Points on a hilly landscape, in no order, each with its height.
From any point a ball rolls to the lowest of the 2 points nearest to it. It stops when none of these is lower. Distance is the straight distance between rows; heights are no part of it.
Q_498 h=219: [ 24 -37   5  15  16  -6 -13 -26  -9 -15  -2 -23   4   4  -6  18 -11 -15
 -25  -8  -7   6  -2   3   7]
Q_581 h=476: [-24  10  -2 -12  21  -7 -11 -20 -16  -6 -30  -1  41   9  -1  21   7  10
   3  14 -14  -4  17  -7   9]
Q_914 h=459: [ -3 -35 -22 -31  -6  -8  10   5 -14  12   3   3 -18  21   8 -25 -37  18
  -2  -1   4 -10  38  15  -3]
Q_46 h=210: [ 18   7  -2 -11  38   7 -29  -5  11  -1 -21  27   9  23   9   1   2  10
   5  43   4 -22  24  13   0]
Q_894 h=254: [  4  -4  22   4  11   8  -2  -4  12 -20  15 -20  -6 -17   9  -4  23   8
  28 -13   0  20  15   7  -7]
Q_273 h=106: [  1  -1   8 -10   5 -12 -15   3  -5 -14   2   5 -14   7   6  11  -1 -22
 -13  11 -20  -5 -36 -22  17]
Q_803 h=287: [-21  12  16  -1 -13 -20  16 -26   6   9 -10   4  13  14   8 -22  -2  19
   8   9   3   2  20  12 -20]
Q_767 h=94: [  8   5  10  24 -12  11   5 -33   4   0 -12 -25  -4 -20 -11  30  -3 -11
 -10 -29   3  12  17 -10  14]
Q_931 h=450: [-32  -6 -18 -34 -20  -8   5 -14 -10 -13 -10  15  15 -24   1 -16  11   9
  26   7  -2  15  12   5  -9]
Q_981 h=485: [-14 -16 -16 -19 -21 -21  22 -17 -14  17   0  20  -8   6  -3 -10 -36  17
 -11  -1  15  13  22  21 -14]
Q_959 h=502: [-14   9  -8  35   9  18  10  29  -2  35   6  13  20  25 -23  18  -2 -17
 -26  -3   2 -20 -33 -25  10]
Q_970 h=471: [ -2 -13 -18   0  -5  -5   2  22   7  11   3  -4  -4  -1  -9  -7  33   1
  25  25  18  20   8  16  32]
Q_578 h=140: [ -4  21   0   1  12   7  -6  -7  19  14 -11  22 -13  16  23  17 -18 -11
 -44   4   2  -7 -15 -14  -5]
Q_370 h=266: [ 29 -32   2  19   2  14  -3 -12 -11 -18   0  -9  17 -10  -7  15  -9  -3
  15   7   4  11 -11  -7   8]
Q_564 h=434: [ 34  30   5  10 -25  -1   1   3 -12   5   4 -13 -32 -22 -26  13  -5   8
  16   6  16 -24  10  -4  11]
Q_230 h=206: [  6 -42 -17  27   5 -31   1 -43  29   2   5 -18  -1  13   1  22  16 -11
 -28   5  14  26   1  -3  -4]
Q_704 h=497: [-16  11   9 -19  10 -18 -17   0 -36  -5 -13 -22  30  -7   6  13   5  -7
  11  -7 -16   4   7   1   5]
Q_108 h=431: [ -4 -24   2   7  -5  -9  -2 -48   9 -21 -17  20  33  -2 -15  19   4  -2
  14  29  -8  -1  -5  -8   6]
Q_287 h=211: [ -6  23  10 -22  -8  26   3  27  13   9   8   8 -27   2  23 -11  -6  24
   0 -18   1  -9 -23  -7  -6]
Q_724 h=320: [ 13  18  17  19   9  -8   1   6  12 -22  15 -19  20  -7  17 -15  26 -24
  18  -5   3  19  10  -4 -33]
Q_38 h=555: [ -6  -6  -2 -35  25 -11  -9 -11  17  -7  -2  44 -18  19  12   0 -20  18
  -4  13   7  -6   3   8 -46]
Q_752 h=156: [  9   7  23  -3  26   0 -13 -14   8  15 -20   7  12  35  21  -1 -20  22
  -5  27  11 -23   7   9 -13]
Q_851 h=321: [  2  -5  11 -11  28 -15 -16 -13  -9  -2  -5 -14   0   9  18  10 -12  -6
  -4  -7   7   0  14   7 -34]
Q_291 h=24: [-13  30   9   6   5   2  -3 -30  -6  12 -26 -20   7  -3   3  31 -11  -6
 -19 -16  -3  -1  26 -14  15]
Q_16 h=454: [-10 -35   1 -13   5   1 -16 -38   5 -26 -17   5  29  -3 -12  -7  12   0
  11   4  -8  -3   3  18 -20]
Q_356 h=197: [-21   6 -13  25  -2  23  30  18 -17  -6  16  11  29 -26 -16   3  -4  38
  24 -12 -10  -2  -5 -22  13]
Q_842 h=328: [  0  -7 -34 -18  24   5   4   9 -32  -8  -9 -18   6   7  28  11  -3  -2
 -12 -11   9  18  10 -16  -7]
Q_655 h=325: [ 30  -5 -11   8 -19  34   8  20  -6  17  -7   0  16   0 -29 -12 -20  12
   6  10  34  -6  -9  22  -5]
Q_796 h=297: [ 33 -31   8  23  -5  25  -5   2  -2   3   1 -10  10  -8 -24  -2  -7  13
  28  24  21  -4 -10  21  19]
Q_339 h=187: [ -6 -36   3  10   9 -20 -12 -19   1  -3  -2 -11 -10  10  -3  22  -7 -10
 -42  -4 -17   3 -38  -4  26]
Q_795 h=432: [  4 -18 -22  -8   2   7  12 -24 -31 -20  -4  20  -7 -20   0  12 -28  25
   9   7  -8   7  24  -7   6]
Q_220 h=341: [ -6  -4 -14 -13   6  17 -14   4   6  17 -26  -3  34  28  13 -19  11  -3
 -21   8   5  -8  -5  13  11]
Q_497 h=261: [-27 -10  26  29   1 -10   9   3   5  -2  35  -7   2   3 -11   0  31 -12
   4 -21 -37  -7 -11 -28  18]
Q_546 h=153: [ -4 -12  -3  30  -6 -20  17 -39  13  -5  -3 -18  -5   2  -2  16  10  -5
 -24 -10  -8  15  18 -13  22]
Q_18 h=255: [ 18 -10  16  23 -26 -27  10   3  -5 -10  18 -24 -28  -6   2   7  16  -3
  28   8   3  12 -21 -22  18]
Q_506 h=195: [-12  14   8  17   9  -8  -5  22   1   0  15   3  -4  11   8   0  23 -17
 -16  -8 -42 -16 -12 -21  30]
Q_984 h=29: [-13  11 -10   5 -14  25  25  30 -13   8   7  -3  -4 -19 -13  17   2  36
   7 -26  -4 -10 -19  -9  16]
Q_11 h=484: [ -2 -29  -2 -17  -2  -4  -9  13  -3  16   8   9  -2  -7 -17 -12  -1   0
  34  27  27  10   3  30  -4]
Q_940 h=503: [ 14 -13  -2 -17 -13  -2 -13  30  -9  -3  15  21  -4  -6 -11 -34 -10   9
  21  26   5  -5 -26  15   4]
Q_236 h=370: [  8  16  -6 -22   7  12 -10  13   3 -19  12  10 -15 -20   7 -27   5  -8
  -5 -21 -16   9  18  14 -13]
Q_895 h=344: [-22  13 -16  20   0  25  28  15  22 -10  23  19  15 -15 -22 -15  11 -11
 -17 -28 -16  18  -3 -12  -8]
Q_514 h=228: [  0  -1  19   1  -4 -12   7 -22   7   6 -13  -6  10  37  35 -29 -12  24
  -9  17   9 -16  -3  -3 -24]
Q_860 h=256: [ 25 -16 -17 -16  31  16 -27  18  -3 -13   1   2   5  11   4 -15  16   4
  21  31   4  -6  21   7  14]
Q_871 h=419: [  4   4  13   6 -10  14  -3 -57  21 -12 -19  16  13 -11 -20  17  -4  -5
   6  21   7   1  22 -17   7]
Q_976 h=245: [ 19 -19 -14  11  17 -14  -1 -14  18  -8   3  -7   3  16   9  22  16 -16
  -3  19  21  25   6 -25  -2]
Q_96 h=134: [  0 -10  -2  10 -25 -28  14  -8  16  -5  18   8 -50 -16 -17  11  10 -17
  -7  -9  -8  23  -9   2  20]
Q_958 h=599: [-21  35   9  10  13 -27   9   8  16  16   7  -1   0  -4  15  15  18 -17
   6  -6  12  25  22  12 -23]
Q_697 h=42: [-13  17  35  14  32  -4  -6   9  31  38  -2  20  12  32  17  13  -7  14
 -12  12   5 -17  -6  17  -7]
Q_942 h=380: [ -6 -12  -5 -42   4  12 -29  11  -3  22 -16 -14  10  24  34 -16   4  -7
 -23 -20   5 -12 -10  13  -7]
Q_855 h=310: [ 19  28 -14   3  11  21   2  27  -4 -10   7   7 -10 -23 -15   2  -9  -4
 -17 -25  -9  10   8   9   0]
Q_294 h=365: [ 19 -18  12  -3 -16   2   0 -28 -19 -23   1  -8 -23  -2  -1 -23 -30  -2
   4   6 -15 -23  13 -14  -8]
Q_658 h=458: [  0   7 -35   0 -20   9  22   5   2  11 -11  10  -9  -6 -16 -12   8   9
  11  13  29  22  27  11  15]
Q_550 h=336: [ -5  24  14  17 -18  -7  18  -2  -3   1  -1 -13  24  -4   3 -20   0  -6
   8  -1   1   8   6   1 -15]
Q_235 h=515: [-29   4  16  13  13  16  -2  15  -6  20   7   5   9  -1 -15  40  -4 -11
  -9 -17 -12  -9 -34 -28  15]
Q_548 h=506: [  6  12 -22 -22  -2  -7  13  -2 -15   1  -2  36   5   9   7 -15 -47   6
 -19   6  11   5  24   9 -26]
Q_957 h=392: [  0   4 -29  13 -18  18  20  13  19 -10   5  -9   8  -6  -9 -15  22 -24
 -20 -26   7  19 -19 -15  -5]
Q_140 h=457: [-14 -11 -12 -13  28 -10   2 -17 -20 -20  -8  26  22   1  -3  18 -10  28
   4  20 -17   5   8   2   7]
Q_555 h=411: [ 34  24 -20   3 -24  13   4  14 -21 -13  -4 -15 -23  -8 -12 -15   2  11
  -5  -2  -8 -27   7  -8  20]
Q_186 h=286: [-36  13  -9  20   5   7  27  18   6   3  30  36   8 -15 -27  -2   8  13
   6  -8 -23  10   9 -13  11]
Q_863 h=302: [  5 -15 -20 -18   9  23  -8  16 -13  -4 -14  -5  31  15  10 -18   5   9
  12  26  14   2 -10  -3   1]
Q_263 h=465: [ -5  21   3  26 -27  -3   6  23  26  33  -5 -11  -2  15  11 -23  20 -29
 -26 -12   3 -13 -17   6   5]
Q_354 h=196: [ -7   4  -1 -27 -27  21   3  25 -17   0   3  12 -11 -14  -2   2 -14  40
  11 -12  -1 -16 -42 -10   6]
Q_464 h=418: [-10  11   6 -30 -25   1 -15 -10  -3  -3  -5   3  -7 -25 -13 -27   3 -20
  11  -3  -5  -1  10  12  -5]
Q_257 h=173: [ 15  27   7  20   6   8   1  -4  -2 -24   6  -3  -7  -9  -5  21 -20 -21
 -37 -28 -31  -5 -10 -31   7]
Q_529 h=446: [ 22  22 -22  11 -27   8   5   7  -2   7  -2  -2 -12 -25 -31  -1  13  19
  36  20  35  -2  23  -2  25]
Q_442 h=613: [-27  22   0 -15   0 -34 -11 -23  23   8 -11  -5 -20   7  24   4  34 -22
  -2   0   7   5  21   0 -19]
Q_326 h=264: [  2  -3  30   9  36 -17 -22 -30  17 -12 -13  -7  14  10  -6  29   6   7
  13   1  10   0   7  13 -38]
Q_565 h=381: [ 27  18   0   8 -23  16   0  25  10  -5   7 -17 -20  -9 -18 -30  21  -5
  -4 -13  -4 -12  -8  18  12]
Q_768 h=537: [-10  -3  15   5 -35  -2   4   5   0  18  -3 -19 -25 -14 -27  25  10  -6
  -4 -22   1 -13 -34   8  20]
Q_901 h=403: [  6  -1  -2  -6  -9   4   0 -52  -5 -18 -17  14  -5  -7 -15  -8 -26 -12
 -12  12  -8  -9  28  -8  -8]
Q_176 h=535: [ -8   7  -6 -16  31 -39 -12  20 -22 -23   6  -3   5   6  23   7  16 -10
  -2  -3 -31   9   1   3  -4]
Q_676 h=433: [ -2  10 -24  -7 -25  11   8  20  12  15  -5 -13  -2   4  15 -37  13 -19
 -24 -24  13   8  -3  12 -12]
Q_117 h=526: [-17   8   8  15   2  22   2  17   9  34  -5  -7  -3  -5 -30  37   8  -2
 -11 -21   6  -9 -15   3  30]
Q_907 h=548: [ -2 -41  15  -2 -30   3  -2 -10 -13  20  -7 -24 -11  -3 -10  -2  -4   5
   6 -21   5  -9 -26  29  13]
Q_533 h=456: [-15 -17 -25 -10 -31 -13  18 -32 -22 -18  -6  23   0 -32   0   6  -8   1
  26   7 -13  11   0  -6   5]
Q_681 h=371: [ -7 -20  -8 -12  18  -1  -2  -9 -26  12 -13 -20  24   9  15  18 -26   7
 -19 -16  14  10  -1   6 -19]
Q_269 h=281: [  2 -17 -14 -20   9   3  -9   3  -8  -6   1 -16 -17   1  18  14  13 -14
  24   9  19  10  12 -24  -7]
Q_918 h=562: [ 26  12  13   5  12   4 -23  39   9  12   9  12  11   3  13 -21   2 -18
  -4   4  -4  -3   4  39 -12]
Q_512 h=486: [-20   9  -7  21 -12  16  22  24  15  23   2  -4   5  26   0  -9  19   0
 -12  -2   2 -16 -24 -19  16]
Q_216 h=533: [  6   3  15  -5  10  -9 -11  33  -1  -7  16   6  30   2   4 -31   7   9
  25  24  -7   4 -12  22  -6]
Q_810 h=183: [-16   0  45   2  37  -3 -10   1  24   7   5   1  16  13   4  17   0  20
   4  -2   2  -4 -13  20 -23]
Q_932 h=531: [ 17   5  -1 -28   8   4 -14   4  -8 -10   3  34  -8   6  22 -18 -37   0
  -9  10  -7 -19   9   2 -31]
Q_819 h=300: [ 17  -1  19  10 -13 -12  14  -9 -16  -4   2  -7 -16  23  20 -20 -33  17
 -11  10  -7 -16 -21 -13  -6]
Q_19 h=250: [ 29  15  -9  -3  -2   9 -11   3 -23 -23   1 -14  -9 -16  -3  10 -16 -28
 -11 -20  -9   5   7 -20  -3]
Q_763 h=423: [ -5 -30  -9 -36  -1   4 -13   8  -6  17  -6 -27 -12  19  24 -24 -17  -6
   3 -10   9 -23  26   6 -14]
Q_3 h=25: [ -7  17   6  10  28  -7  -5  -3   3   2   0  17   9   6   5  15 -25 -12
 -51 -14 -27  -7  -5  -3  -2]
Q_385 h=93: [ -8  25   7 -15  11   3  -2  20   4  14   3   8 -31   2  28  12   2  18
  24  17  14   0  -5 -13   3]
Q_303 h=180: [ 11   8  26  -5  14   3 -15   8  17  -4  23  -1 -30 -13  13  -7  10  10
  44  20  18   3  13   1 -12]
Q_621 h=575: [-16  12   1   5  33 -35   1  37  10   7  16   3  12   7  18   8  26 -14
   0  -6  -8  18  -2  18 -18]
Q_775 h=201: [ 18 -29   5   1 -34  -5   3 -10   2 -12  20  -3 -56 -26 -11   7   8  -4
  29  -8  -3  -1 -19   0  12]
Q_967 h=352: [ 19  12  -5  21 -28  29  13  13  15   9  -5  -2  10 -12 -47 -13   9   1
  -5  -2  14 -10 -11  19  12]
Q_609 h=313: [-10   8  17  17 -16 -22  12  18  -1 -16  28 -16 -13 -16  -2 -11  20  -7
  19 -14 -25  11 -20 -14   8]

For each start below, name the point where the ball stops.
Q_959: Q_984
Q_940: Q_273
Q_931: Q_3
Q_565: Q_273
Q_958: Q_795
Q_842: Q_291
Q_932: Q_752
Q_16: Q_752
